Each row is a point on a landscape with many valleys, with its height.
A ball rolls from a point to the lowest of its 2 nearest points, and stops where none of them is lower. Distance is the straight distance between rows; heights are no part of it.
k_993 height 227: [128 174  66 143 118  56 120 130 102 106  71 128 133 145 107 176 132 150
 145 111 118 178 109 161  96 141 122 171 104 121 134  94 107  50 183 129
 153 192 157 153  82  65 119  95 131 171 122 145 135 144 112 201 169 113
  71 135  91 152 125 167 150 102 136 152  83 118 113 124 152 106]
k_778 height 188: [111 144 179 101 152 102 124 135 179 104 146 122 120 139 110 130  98  99
 115 115 138 140 153 101 128 111 174 166 111 169  68 152 126 150 150  85
 101 139 115 134 127 127 123 134 111  14 190 140 112 148 113 112 111  92
 132  94 154  93 128 141 181  69  59 115  60  89 174 162 160 179]
k_22 height 442: [134 132 113 104 121  96 142  86 146  86 119 116 126 144  91 151 108 172
 128 139 105 146 119 127 110 107 112 173 132 168 130 102 132 141 111  97
 144 137 146 109  87 154 133 124 132 116 176 128 174 133 118 173 144 145
 112 132  77  85 123 154 127  84 142 120 156 161 187 183 141  91]
k_485 height 700: [ 92  85  84 160 124 149 190 182 148 167 122  90 108 170 119 134 149 147
  96 152 162 129 164 179 125 133 150 112 161 121 128 111 127 194 137 128
 147 101  61 127 171 125 128 122 123 133 154 150 131 153 138  70 150 113
 117 142 139 143  94 141  89 113 133 156 234 177  88 169 132 141]
k_467 height 597: [124  83  57 157 184 128 143 164  63 131 137 137  93 130 131 146 101 168
 175 124 146 112 145 150 128 109 101 155 117 150 174 149 142 173 119 144
 105 150 127 154  94 164 119 169 110 155 167 154 118 150 140 101 173  91
 167 154 119 169  78 122 138 109  99 113 179 168 104 139 135 185]
k_770 height 562: [148 196 120 128  86 138  87  60  72  98 137 110 128 123 143 148 142 150
 137 144  91 115 138 155  92 133  91 122 121 110 160  96 145 110  71 131
 166 180 169 113 117 100 148  93 144 178 109 113 171  83 110 184 140 150
 125 104  91 129 189 149 154 154 188  94  86 169 157 105 119  66]
k_976 height 477: [171  62 158 124 167 133 133 115 127 111 148 196 159 113 137 106 112 121
 146 124 139 153  97  79 160 128 147 142 104 129 103 129 120  88 187 161
  98  74 150 131 145 115 114 152  84 145  81 104 108 108 130 173 122 162
 102 142 181 140 150 112  72 167 136 140  72  58  79 100 103 159]
k_773 height 334: [107 147 119 116 126  96 154 170 170 196  79 126 151 127  87 202 114 124
 157 172 112 178 156  63 109 120 141 136 107 109 148 137 104  81 137 108
 118 133 107 155 130 135 165  91 167 129 121 191  58 142  98 109 109  87
 156 158  89 165  58 121 121 137  90 147 127 115 109 139 131 141]
k_992 height 532: [135 120  98 156 103 108  88 166  86 164 108 104  96 134  98 132 145 136
 146 126 124 118 159 129 102 148  95  93 121  87 155 112 148 111 150 162
 133 198 143 125  99 131 157 128 168 173 138 155 134 132 116 114 107 101
 120 152 107 182  92 138 127 113 122 128 126 164  92  71 102  85]
k_65 height 450: [107  53 140 117 125 118 130 171 127 139 129 101 120 147 103 124 115 128
 184 126 100 160 100  95 140 122 172 125  97 107 145 143 161 144 150 101
 110 167 131 125  60 210 138 152 123 131 218 178 143 142 112  85  64 102
 155 130 131 138 101  96 169  69  77 147 123 168 167 125 124 108]
k_705 height 274: [129 152 140 100 158 153 138 116 194 173  93 140 146  99 159 139 106  92
 155 164 111 125 150  99 141 117 134 135 162 144  94 146  92 148  38 100
  91  60  93 123 209 100 137 133 150 121  80 113  65 123 146  80 160 141
 199 134 127 106 124 137 137 160 142  80 136 101 107 155  88 113]
k_656 height 601: [144 173 179 104 150  92 149 125 208 148  85 151 141 125 129 143 109 117
 104 176 134 166  84 130 148 100 187 183 154 117  64 117 108  89 156  97
 158 153 149 146 134  47 110  62 159 119 139 117 124  83 168 168 165 117
 120 141 104  60 106 154 133 162 143 140 114  63  89 184 168 107]
k_58 height 527: [136  90 170 105  94 138 119  82 172 115 130 119 177 100 102 101 135 168
  69 131 146 105  49 142 111 117 167 140 115 138 108  94 109  97 169  80
 161 108 102 126 116 140 118  97  98 124 112  75 149 116 183 130 150 228
  83 170 105  70 139 121  72 124 134 166 168 140 129 117 136  52]
k_101 height 605: [109 179 134 124  85 156  86 109 117 144 118  68 102 134 118  91 185 101
 123 109  99  96 147 150 124 137  61  71 159  91 143 142 154 128  83 150
 169 161 148 127 121 133 136 135 189 174 130 126 158 128 114 106  89 138
 142  93  77 113 121 115 153 146 157  93 143 176 135 100  73  56]
k_647 height 350: [108 158 144 152  93 127 146 124 125 146 122 103 175 110  78 173 158 117
  98 110 124 134 127 102 121 128  83 115 145 112 160 141 145  71 148 125
 169 129 127 172 120 154 133 111 110 112 117 144 135 110 144 151  93 122
 149 105  90 124  89  91  70 201 127 145 153 110 155 121 111 125]
k_159 height 568: [144 116 158 139  94 155 178 199 159 166 137 123 160 151 124 138 122 136
 157 151 118 167 110 109 129 134 184 155 109  76 161 103 174 147 165 134
 124  98 138  93 121 177 131 109 128 188 124 152 186  87 153 130 108  84
 142 123 189 156 139 110 100 189 161 159 155 171 144 128 145 157]
k_314 height 399: [113 140 103 128 108 108 127  93 126 104  96 138 183 126  93 148 136 156
 112 114 112 155  85 123 134 112 145 122 102 133 139 133  89  93 103 114
 129 121 133 116 105 159 134 129 138 148 157 128 116 149  81 145 124 165
  74 135  85  94 113 115 107  63 131 133 151 166 188 164 128  80]
k_865 height 702: [137 143 102 190 104 166 137 128  87 135 116 166 117 124 193 137 155 124
  93 117 159 113 145 145 121 145 110 105  96  92 187 130 155 152 104 173
 109  97 141 101 171 130 141 132 103 150  80 110 149 117 133 101 105 121
 152  96 177 179 163 132 116 165 178 101 162 172 129  99 162 194]
k_792 height 128: [114 194 156 121 113 140 158 143 179 177 109 128 113 130 145 162  82 117
 146 188 111 127 155 131 109 139 166 161 146 115 123 128 160 137  98  78
 110 150 108 160 118 155 102  90 147 121 131 146 108  94 157  87 137  99
 209 171 133 158 123 136 170 169 109 137 133 137 120 127 179 170]
k_295 height 385: [ 97 126 131 127 101 141  95 100 106  93 136 141 147 112 116 152 123 154
  38 112 167  98 105 149 104 167 169  84 102 149 135 114 118  84 137 106
 141 137  87 139 130 133 116 111  84  71  98 121 105 133 155 128 102 183
  81 150 134 126 148 111 102 101 100 149 151 110 135 101 160 124]
k_800 height 629: [128 153 175 126 127  95 146 177 203 156 110 119 130 134 120 124 114 105
 116 166 151 160 148 115 139 112 195 161 149 126  63 121 116 129 155 115
 148 128 108 147 144  81 113  81 158  94 142 123 110  92 133 129 136  82
 107 134 139 117 111 127 120 133 113 144  93  84 102 160 143 138]
k_974 height 282: [126 143 139 131 145 112 145 165 183 190  50 164 146 120 130 199 131  98
 110 151 126 164 138  74 133 134 168 119 122 118 104 144  84 112 114 114
  90 116 112 146 174 105 139 116 177 131 112 148  25 130 103  81 133 105
 160 139 112 133  76 117 105 118 108 111 116  92  83 129 132 145]
k_332 height 422: [115 110 152 100  82 117 133 136 187 153 142 103 161 118  98 119 114 116
 117 127 117 122 148  97 119 156 154 115 118 147 138 154 131 110 132  86
 127 102  53 138 151 155 143 123 117  71 134 153  81 155 111  81  82 131
 157 122 132 151 124 112 143 109  75 153 136 126 153 120 114 124]
k_132 height 483: [105 152 123 166 112 141 152 140  90 126 129 125 151  95 106  97 155 147
  85  81 150  75 100 166 116 135 117 113 151 116 140 110 110  93 197 154
 153 134 112 158 101 142  91 114  89 151  73 112 168 121 185 169 150 156
  90 143 143 140 122 109  56 187 151 196 175 125  98 116 143 154]
k_423 height 684: [151  89 106 152 115 150  87 111  57  92 144 173 117 117 184 136 149 140
  85 110 175 103 105 134 131 153 127  74  73  95 175  90 145 167  95 179
 117 104 152  76 147 125 128 128 106 146  72 115 136 139 123 114 116 159
 102 118 189 142 197 129 104 110 158 110 136 169 123  73 132 145]
k_4 height 214: [163 143 152  71 113  88 105 107 159 142 123 107 126  93 104 141 110 123
 172 144  94 145 131  96 120 118 114 142 144 129 111 140 119  85 131 118
 154 154 141 161  89 113 169 114 168 136 146 132 114 117 123 179 130 137
 110 145  70 120 104 131 150 160 106 129  77  85 119 127  89  58]
k_179 height 387: [ 93 143 106  93  86 126 138 137 144 140 140  88 176 122 107 127 148 112
 123 123 128 119 183 104 130 160 120  83 157 129 146 146  94 119  90 114
 142  78  73 139 172 121 142 109 158 104  93 163  57 182  91 105 102 130
 115 123 116 136 125  95 104 131 109 138 143 125 143 141  80 109]
k_945 height 583: [108 193 110 136  77 161  90  73  68  98 165  87 118 135 131 122 158 164
 127 110  94  88 150 145 104 126 102  93 120 112 164 107 145 153  56 136
 175 164 158 110  85 149 121 113 146 154 142 135 166 128 118 138 111 157
 124  91  97 105 177 119 146 113 172 105 107 212 172 130 108  81]
k_110 height 567: [138  77  93 138 134 131 123 154  76 151 155 141  90 103 118 115 101 176
 164 127 140  97 138 139 104 132 110 121 119 114 192 116 159 137 132 145
 106 198 129 144  63 158 129 145 110 170 140 145 112 144 152 105 149 115
 161 178 130 195  95 121 136 123 114 151 144 162  86  85 131 140]
k_515 height 644: [151  78 140  89  80 148 137 107 148  75 206 126 163 104 158 128  95 161
 114 125 142 125 142  96 100 141 169 117  89 148 168  91 141 164 110 103
 118  62  60 100 168 136 162 133  86  82  91 133 116 138 122 126  96 169
 120 106 171 151 198 124  96 149 125 143 131 126 162 141 117 166]
k_585 height 393: [107  55 148 113 139 169 136 158 155 129 154 110  95 144 145 132 115 109
 177 122 115 148 113  99 155 117 153 155  98 115 140 163 165 157 141 110
  70 122 130 107 100 215 146 172 100 102 188 167 156 142 112  74  64  85
 183  91 166 136 147 115 192  94  77 115 112 140 150 130 148 182]
k_644 height 463: [137  73 219  86 107 124 144 144 227 123 170 108 160 121 113  85  99 106
 140 115 136 112 109  80 136 140 187 144 116 151 101 153 143 129 172  74
 117 101  60 114 154 155 141 135 107  58 166 107 116 143 135  84  82 134
 154 108 148 118 121 115 131 108  83 136 100  90 151 112  91 126]
k_676 height 695: [126 133 125 174 137 116 116 152 134 163 134 138  54 149 154 101 126  99
  77 132 173  93 182 161 106 154 137  98 135 120 127 110 144 147 148 158
 115 158 101 126 155  81 112 153 143 103 121 122  97 152 128  57 122  93
 118 131 185 185 108 124 141 111 103 141 118  91  52  76 160 193]
k_319 height 333: [ 99 151 126 148 112 156  89 101 104 114  91 153 126 122 139 148 140 118
  49 138 168 104 126 160 121 160 174  52 115 117 120 108 108 118  80 128
 136 155 113 122 142 114 111 107 114  99 114 118 107 154 118  76 107 157
  97 139 130 114 143 115 142  75 113 134 151 137 146  88 150 102]
k_75 height 590: [124 120  99 111 107 158  92  78  62  67 184 110 129 117 132  87 156 166
 113 108 121  78 106 167 135 123 105  86 119 131 156 101 126 177  68 159
 167 108 131  95 111 126 105 140 125 165 124 104 166 147 127 128 132 196
  79 121 129  73 193 126 108 101 173  97 161 198 152 139  85  71]
k_336 height 501: [120  78 130 122 100 118  86 153  97 141 121 102  97 132  93 136 142 127
 141 108 119 127 128 125 131 140 134  67  94  88 153 110 154 142 132 133
 136 196 143 133  66 166 155 144 153 147 172 153 127 144 101  97  77 131
 129 152 112 159  96 102 156  56 107 140 100 178 129  75  96  58]
k_828 height 226: [118 180 133 105 149 127 125 115 159 162  91 152 128 111 168 167 103  92
 141 160 110 143 155 101 124 140 132 133 137 148 110 153  89 130  59 119
  84 108 112 153 177 110 115 114 149 115  88 137  39 141 103 100 147 115
 181 135 135 136 124 134 156 126 119  91  73  93 117 126 131 154]
k_218 height 665: [140  53 122 108 118 161 122 120  98  88 190 156 127 100 166 116 122 145
 112  92 160 105 108  91 147 145 162  87  79 120 190 102 138 161 121 148
  99  77 103  85 137 160 136 145  82 121  95 110 111 158 124 131 115 161
 101 108 198 155 193 119  98 110 130 136 122 145 133  90 125 151]
k_290 height 651: [104 150 159 158 138 136 164 201 162 148 132 103 137 172 128 101 119  94
 139 145 143 142 169 134 170 126 193 145 156 132  50 151 148 184 166 118
 150 114 117 146 158 103  93  98 151  87 157 157 126 116 137 136 135  42
 114 149 167  99 120  99 113 161 103 155  89  83 116 179 162 210]
k_587 height 200: [103 162  96 138 160 135  87 102  61 101 141 128  77 144 185 141 141 113
 159 144 135 120 179 169 135 131 113 100 120 119 138 142 137 181  48 131
 125 182 174 116 106 118 116 133 153 116 152 144 126 129 116 124 144 104
 152 130 136 120 170 140 210  79 142  85  78 146 171 116 181 138]
k_673 height 623: [121 180 110 148 143 142 105 104 101 171  73 118 109 139 136 126 177 107
 122  94  93 131 141 131 139 119  63 100 152  89 124 147 122 126  79 157
 132 175 183 107 130 135 146 146 193 167 153 115 130 118  75 102 111 124
 170  92  53 123  90 141 150 112 163  83 143 184 151 129  90  75]
k_683 height 600: [102 186 148 130 132 156 134  95 140 106 123 103 172 137 124  90 165  93
  97  87 126 100 110 143 163 142 105  81 156 154  97 147  89 134  84 123
 156 113 123 124 176 128 110 135 148  94 123 108 115 143 100 117 115 156
  92  81 109  55 134 104 126 103 145 102 125 114 189 146 111  91]
k_725 height 624: [127  95  72 143 152  93 128 127 120 100 143 138 100 141 118 123 115 154
 134 114 146 119 124 151 114  93  71 156 128 163 142 142 124 144 136 133
 107 109 124 143 109 143 113 168 105  90 155 107 132 161 128 119 165 127
 125 128 123 142 107 154 133  86  86 126 181 137 112 144 149 162]
k_489 height 353: [114 113  68 141 127  77 131 120 134 130  72 157 194 122  93 177 135 154
 113 109 129 188  71 118 131 118 122 142  94 134 128 120  52  51 160 105
 122 117 141 116 124 100 138 111 126 169 134 119  93 170 100 165 165 164
  67 140  82 114  87 134  96  85 129 136 156 141 131 147 110  59]
k_849 height 380: [163 137 130 133 163 141 124  96  97 105  92 192 168 115 154 140 119 144
 167 136 112 164  62 136 162 144 188 118  82 121  94 139  95 120 104 122
 114 167 199 103  96 136 108 109 129 193 140 127 122  95 130 162 139 120
 104 180 146 108 147 109 178  92 131 118  33 134 177 120 152 120]
k_74 height 668: [105 141 128 146 158 167 206 183 153 160 138 120 157 142 153 121 126 102
 155 133 136 113 165 138 157 125 174 151 175 153  71 161 121 213 105 122
 133  86  95 160 197 112 106 109 130  91 141 144  86 133 155 108 170  72
 156 152 161 113 117 110 104 179 134 132 127  97 119 197 134 215]
k_913 height 690: [182 134 159 113 170 125  95  94 154 132 130 143 106 109 179 126 128  84
 141 167 104 157 155 108 154 111 124 136 134 138  81 142 125 136  86 142
  94 109 169  84 153 102 171 149 149 118 111 108 153  79 100 142 119 127
 151 103 121 111 156 160 165 146 149  62  84  97 120 125 100 118]
k_509 height 293: [210  79 152  62 153 106 102 136 158 140 128 148 120 118 117 108 102 130
 179 161 108 156 114  99 154 111 147 143 149 136  80 126  93 103 164 140
 136 143 144 113 133  53 153 115 163 161 131 103 115 117 140 162 172 133
  81 169 111 115 107 144 106 125 119 135  87  81  62 128  80  59]
k_276 height 598: [131 116 131 153  97 158 155 136 125 128 142 130 129 116 137 181 105 160
 124 159 130 155 139 115 113 132 191 139  85  94 163 106 193 156 100 108
 120 118 136 101 122 168 143 106 106 135 135 155 173  99 155 126 130 102
 188 139 161 143 146 127 120 172 146 138 140 190 164 135 169 184]
k_230 height 270: [114 132 150 150 157 115 146 160 188 126 112 102 107 163 133 146 131  72
  95 121 119 163 146 124 141 108 122 191 121 155  94 167 152 145 158 105
  89 108 116 138 161 145 124 162 112  26 159 138 150 116 126 105  94  72
 176  72 155 110 135 147 172 124  99 104 124  83 147 148 178 204]
k_422 height 640: [133 161  81 140 154 114 105 102  86 145  97 126 103 143 127 162 156 141
 157 106  77 156 155 116 122 113  55 120 121  99 142 139 131 114  84 157
  95 163 194 130  99 173 136 157 167 143 182 131 133 138  64 133 102 103
 174 101  56 137  83 147 154  71 136  79 124 187 189 144  99 115]
k_627 height 320: [123 111  83  86 158 137 156 124 155 173 116 124 157 113 151  86 105 121
 189 123  98 119 152 116 131 124  87 136 154 149 139 149  87 160  64 129
 104  47  83 113 183 116 144 176 135 173  95 128  58 178 111  56 148 142
 159 122 116 147 104 115 132 126 139  99 167 119 113 159  64 126]
k_655 height 556: [ 80 156 132 163 139 145 118 108  90  83 152 112 120 139 123 126 186 105
  58  72 154  91 116 164 149 135  41  98 155 163 122 159 139 104 164 128
 153 113 132 171 158 138 104 151  86  42 111 107 142 128 148 151 106 145
 118  75 101  96 131 116 106 142 113 117 149  70 162 122 165 154]
k_381 height 82: [122  98 153  99 159 103 103 152 136 109 153 136  89 140 116 125 127 110
 142 132 148 120 185 102 148 124 185 110 109 142 100 129 124 175 127 122
 130 142 126 105 124 115 144 140 148  68 188 140 131 162  92 132 133  99
  92 129 156 117 121 141 157  46  80 127  48 103 142 138 132 131]
k_320 height 172: [128 121 110 102 148 105  95 132  80 114 139 102  73 142 161 106 150 116
 162 133 134 120 184 140 156 127 134  69 140 129  98 130 114 189  77 150
 153 174 158 107 132  95 133 130 189  95 169 138 130 142  91 144 130  88
 105 138 112 108 131 147 154  64 119 103  65 126 139 127 110  97]
k_476 height 685: [109  93 114 157 130 167 198 179 147 152 127 112 146 150 133 143 169 117
 108 131 151 118 127 151 161 116 171 129 156 133 108 146 119 210 117 128
 153  93 113 136 203 132 129 120 130 117 159 134 123 126 142  88 156 106
 141 142 132 103 116 111  78 170 154 145 200 147 113 186 137 171]
k_578 height 476: [157 143 180 108 113 135 111 143 151 178 118 149 181 114 132 106 104 109
 182 149 115 148 111 102 137 143 165 120 125  80 120 147 129  87 128 127
 125 135 142 121 120 123 132  90 158 235  76 133 126  83 133 135 105 119
 119 152 154 169 138  85 140 172 160 145  78 116 123  95 103 105]
k_471 height 427: [178  68 129 121 162 106 107 126  89 121 116 169  51 144 142 102 157 132
 112 136 172 120  92 148 149 128 123 122 122 121 100  89 107 123 190 181
 128 154 171 109 123  70 112 140 145 139 123  92 158 103 168 168 188 153
  76 169 163 118 138 165  95 110 133 152 114 103  40  83 126  95]
k_424 height 526: [158  79 161 157 146 141 162 194 120 157 133 188 149 135 114 124 112 131
 164 133 137 165  90  97 133 125 158 158 108  96 129 123 150 108 200 161
  94  94 145 115 119 125 117 133 112 192 107 132 144  92 144 156 112  98
 107 141 184 170 125 102  79 177 145 167 108 106  77  99 139 183]
k_657 height 533: [ 83 152 107 139 137 120 130 121 137  87 163  68 109 145  86 113 170 134
  71  83 141 101 150 152 135 142   4 126 167 190 147 125 132  96 164 132
 147 119  92 183 119 142 104 171  79  45 121 117 137 154 124 153  96 140
 120  96  83  99 117 130 102 131  95 111 181  84 161 148 135 112]
k_751 height 435: [152  81 152 126 141 103 127 117 129  99 157 155 162 110 110 126 150 101
 136 132 149 128 109  87 170 117 138 127 133 137 118 147 123  77 187 148
 158  89 141 159 161  79 132 145 102 103  89 117  94 120 132 196 126 155
  86 134 136 101 118 105  42 202 139 156  71  14 100 127  86 128]
k_953 height 433: [152  64 140 122 125 116 122 104 109  93 171 133 167  92 107 154 150 137
 121  98 124 150  57  85 129  98  79 144 108 119 152  95 133 109 179 154
 122  54 181 124 141 153 149 156  94 125 101  81 171 123 145 185 122 188
 122 126 109 110 128 145  37 175 147 105 152 105 115 128  96  72]
k_670 height 713: [138 134 108 181 119 142 143 157  96 142 119 165  91 131 174 129 129 100
  71 130 164 120 159 151 117 141 121 119 118 115 136 123 151 161 149 175
 110 124 116 128 164  99 107 140 123 133  98 117 135 116 159  86 150 101
 149 127 174 175 122 135 102 174 153 135 154 118  66  87 181 215]
k_649 height 511: [178 132 186 102 118 157 125 152 153 187 155 137 147  99 143  78 104 109
 162 140 110 117 101  84 137 132 131 131 150  73 134 134 159 107 122 139
 114  99 134 106 118 138 154 120 146 222  58 125 143  80 168 102  95 134
 170 124 142 173 135 100 127 211 178 133 135 122  94  77  72  98]
k_630 height 304: [128 165 155 134 162 137 126 116 114 119 114 164 153 127 120 115  93 138
 187 132  86 152  96 136 132 112 153 154 115 137 113 167 123 131  96 110
  97 163 182 112  60 177 106 131 131 188 170 133 152 113 106 144 145 111
 160 138 127 117 145 104 209  85 123 123  81 167 195 149 145 139]
k_997 height 675: [162 161 108 131 174 122  95 110  93 106 115 146 118 121 180 163 141  93
 165 161 102 169 178 103 158 111 108 123 128 130  97 141 115 119  72 176
  99 127 198  87 170  80 164 131 175 127 127 133 147  85  75 194 132  99
 126 123 101 106 156 164 158 134 154  60  26 119 144 149 108 127]
k_187 height 719: [124  87 100 130 138 129 169 227 163 183 109  97 115 171 134  87 109 127
 173 150 118 124 149 147 102 138 156 166 148 131 139 122 123 182 174 133
 129 104  56 119 144 119 123 135 130 188 163 159 113 136 127  61 142  83
 112 132 172 174  80 137 115 118 119 159 200 155  94 167 126 167]
k_338 height 228: [106 172 189 149 111 178 160 123 153 172 117 115 156 126 113 130 118 128
 115 140 106 104 102 153 134 128 167 123 150 104 119 152 158 137 106  89
 159 148 141 169 118 186 101 101 123 147 159 142 136 107 176  90 124 126
 196 150 119 104 120  91 138 187 136 147 157 140 156 131 140 142]
k_623 height 578: [ 97 158 128 164 121 176 121 116  73  91 144 123 159 136 138 154 188 114
  53  98 163  94 123 153 170 140 100  58 154 137 106 136 121 131 103 141
 173 101 146 128 201 134 109 119 104  66  93 125 133 124 140 154 106 150
  94 102 108  73 140  99  62 158 159 107 157 109 169 133 139 137]
k_541 height 564: [135 120  92 124 110 133 126 103  96  61 190 113 124 124 151  60 132 195
 125  92 141  92 121 170 116 133 126 128 126 147 161  90 123 188 129 147
 143 105  91  96 102 116  97 123 106 147  92 115 176 137 144 161 158 178
  41 114 179 106 220 146 112 119 175 157 158 180 130 136 132 122]
k_885 height 441: [ 91 135 120 119  82 135 116 129 115 114 140 100 145  80  87  97 127 158
  71  95 153  81 132 152  98 154 117 102 159 140 149 115 108  60 189 129
 146 142  52 170  88 143 114 120  77 112  71 129 132 156 173 143 109 180
  96 159 126 144 117 104  94 167 110 196 171 117  92 105 116 112]
k_592 height 229: [120 194 144 116 148 126 118 124 154 149  87 151 115 123 140 140  77 128
 166 172  98 156 138 141 124 114 160 175 131 138  89 127 128 141  83  89
 102 162 175 126  96 130 109 104 159 150 158 136 143  88 118 136 154  84
 173 146 128 115 163 136 225 123 116 125  74 138 153 144 182 154]
k_752 height 674: [104 104 125 131 139 103 100 147 137 130 123 147  64 131 119 121 105 116
  83 124 178  90 166 131 101 148 123 119 123 143 149 127 124 111 159 124
  93 156  68 143 122 104 126 154 105  52 133 118  80 192 117  75 124 126
 137 127 154 188 102 147 161  84  56 149 134  95  75  74 153 167]
k_85 height 389: [145  97 143 137 111 126 111  99 114 121 141 128 156  91 109 169 150 115
  95 120 130 119 114 104 138 125  76 115 117 130 138 132 126  90 140 125
 143 104 145 151 151 127 158 136 106  90  98 109 114 114 149 169 109 167
 149 129  92 119  93 113  70 197 136 127 132  84 124 107  94 100]
k_763 height 482: [162  75 147 103 135 116 113  73 118  83 168 143 137 107 120  76 122 164
 132 115 136 109  47 133 124  98 109 169 122 146 126  95 106 119 196 116
 126  91 145 116 101 136 122 137  84 135 120  63 165 122 178 161 174 202
  97 158 135  99 155 147  82 123 133 144 154 119 115 119 107  82]
k_477 height 355: [116 113  87 114 155 130 131 155 115 154 133 109 142 114 139 107 132  91
 155  93 130 108 186  97 140 153  83  91 135 120 130 159  92 137 105 160
 121  81  83 122 201  96 168 169 143 142  78 145  48 196  70  86 107 109
 123 110 134 173  97 108 117 109 128 107 136 106  94 117  46 139]
k_299 height 534: [156 161 124 114 102 127 101  80 107  82 155 124 111 126 148  84 130 143
 142 128 112 110 123 172  82 123 107 150 138 142 145  87 148 119 132 134
 153 128 112 110 114  95 139 110 126 146  86 106 179 100 129 179 151 178
  71 106 130 121 196 166 143 142 175 139 120 130 127 125 123  94]
k_162 height 300: [ 97 147  52 142 125  70 133 133 125 122  61 157 145 143 102 173 132 160
 110 114 142 173  98 158 115 146 128 137 116 135 134 110  59  50 157 128
 124 155 110 140 115  79 111  93 119 163 112 137  82 180 111 152 177 151
  72 155 108 165 101 157 133  82 116 162 157 136  88 132 145  98]
k_970 height 335: [130  87 168 130 122 130 137 153 162 131 143 114 115 142 131 145 127 101
 123 120 115 167 113  90 119 108 119 181 113 124 125 161 201 136 167 125
  81  96 139 103 111 182 144 173  87  61 146 142 189 102 123 114  65  93
 176  64 180 141 145 139 170 134 109 117 125 112 147 121 169 176]
k_393 height 652: [ 89 102  74 141 147  87 109 118 124  80 146 151  94 144 123 146 113 142
  69  96 185 104 163 150 124 140 109 121 104 163 162 117  93 115 151 142
  98 125  86 140 119 117 101 154  84  45 120 119 103 169 104  99 131 131
 112 110 146 170 119 147 161  61  63 129 168 127 123 113 160 178]
k_900 height 475: [159  79 124 133 163 123 109  80  91  90 141 172 102 125 157 101 132 128
  82 140 150  99  95 148 144 115 113 112 134 138 108 112  88 142 138 146
 134 109 165 107 174  84 115 143 104 117 111  75 122 116 183 140 193 164
  93 173 142  95 140 169 101 124 135 118 142 102 103 112 132 110]
k_170 height 544: [161 155 168 116 144 158 131 127 123 169 145 120 126 117 132  91 106 135
 193 142  80 111 129 124 126 108  92 159 169 126 130 140 158 114 105 127
 131 116 168 125 100 139 157 144 136 224 105 104 173  87 143 118 130 121
 206 102 110 157 114 124 157 219 165  99 164 138 108 112  69 121]
k_83 height 657: [135 154  68 143 151 103 115 130  84 131 113 131 113 142 140 176 140 134
 169 137 105 167 190  99 110 107  75 129 118 104 132 144 128 110  99 163
 102 152 188 133 124 134 158 142 160 113 138 141 127 120  79 181 121  79
 163 119  75 154 104 156 151 119 131  84  79 127 144 140 109 154]
k_663 height 563: [146 143 190 102 120 130 152  91 192 126 102 129 157 119 115 102 125 134
  82 146 141 129  67 145 113 101 152 156 157 142  84 112  96  94 152  66
 157 126 114 127 145  93 103 105 133 122 130  74 139  99 176 135 177 182
 104 136  90  58 126 147 125 135 136 146 174  99 120 160 162  63]
k_269 height 503: [ 92 166 101 150 100 115 129 110 124  71 172  59  94 163  94  95 146 132
 119  77 111  98 141 173 101 120  36 153 169 175 155 138 173 129 167 142
 152 132 108 154  86 152 107 156 104  94 139 131 195 150 118 150 100 133
  99  67 121 107 159 145 143 109 140 129 169 150 164 161 132 135]
k_810 height 363: [196  65 144  89 162 119 103 146 104 148 121 149  85 145 104  80 124 144
 188 136 125 143  82 135 133 125 123 156 132 119  99  94 114 119 209 159
 121 183 169 120  85  97 134 126 166 186 150 109 155  99 148 177 165 134
  77 182 127 133 101 157 109 112 132 154  92 111  51  99  97  52]
k_97 height 292: [ 95 209 162 144 112 146 182 105 158 150 109 107 150 140  86 128 116 121
 127 140  78 110 101 125 115 113 103 173 161 130 136 157 158  91 134  96
 160 134 130 164 105 162 107 106 114 163 127 135 151 121 141 146 120 109
 186  90 115 104 117 100 137 185 140 135 164 142 162 153 147 151]
k_620 height 432: [160 146 151 122 136 151 122 125 115 150  67 185 186 100 161 123 114 122
 159 143 130 151  85 124 148 155 173  87 110  96 105 141  87 101  82 137
 132 156 169 108 129 113 130 109 143 239  93 127  95  96 133 128 144 126
 124 163 138 134 135  88 166 116 158 118  55 135 154 101 112  98]
k_385 height 130: [134 168 130 107 135  70 117 120 141 146  83 118 106 125 100 179 109 135
 144 157 115 165 123 119 102 127 128 155 129 119 104 105 120  65 166 100
 143 201 168 175  68  98 148  94 155 129 160 152 131 125 115 189 145  99
 121 149  61 127  94 163 150 135 106 142  71  96  96 127 139  82]
k_812 height 473: [122 171  60 126  97  97 149  92 121  65 176  81 131 177  93 137 124 156
 150 111  89 123 145 138  94 106  79 163 151 192 159 111 157 128  94 133
 148 117 116 120  96 145 134 133 135 132 164 138 161 151  92 175 119 144
 101  87  96  87 153 170 117  95 156  97 166 181 190 203 128 126]
k_776 height 740: [123 101 133 134 105 136 182 159 183 159 126  81  92 159 124  84 109 124
 134 149 120 118 129 147 105 137 112 188 146 136 145 139 178 152 183 103
 131 115  67 142 122 162 127 149 113 128 137 135 170 127 159  67 119 102
 157  89 162 149 111 137 139 159 117 147 210 150 111 146 162 180]
k_884 height 263: [ 86 147 117 160 152 145 109 108  68 104  98 146  90 134 150 138 127 116
 111 133 140 115 122 174 136 133 162  91 121 122 139 135 145 166  55 123
 120 181 151 136  96 136  93 123 125 110 162 146 126 147 128  69 129 128
 175 144 109 121 135  98 182  73 118 114 114 163 156 109 181 136]
k_986 height 622: [130 109 112 118 104 145 150 113 127  99 186 119 109 119 169 133 101 154
 136 137 135 124 173 133 110 128 143 133 111 141 163 123 179 196  89 108
 126 107  86 118 135 161 127 117  92  87 137 145 138 122 139 128 135 132
 158 126 168 136 189 132 132 156 124 139 129 155 157 152 172 192]

For each start below, name the point where the ball stops.
k_986 -> k_792
k_676 -> k_381
k_953 -> k_792
k_65 -> k_381
k_657 -> k_385
k_900 -> k_385
k_997 -> k_299
k_332 -> k_828
k_649 -> k_792
k_885 -> k_381

Call two points neighbours if one is among the 2 nearest of the other. Go from one point of each pair to the other, from neighbour to neighbour, staying as low as possible. Name the highest point that can't be avoided.
k_792 and k_385 -> k_763
k_828 and k_385 -> k_132
k_381 and k_828 -> k_644
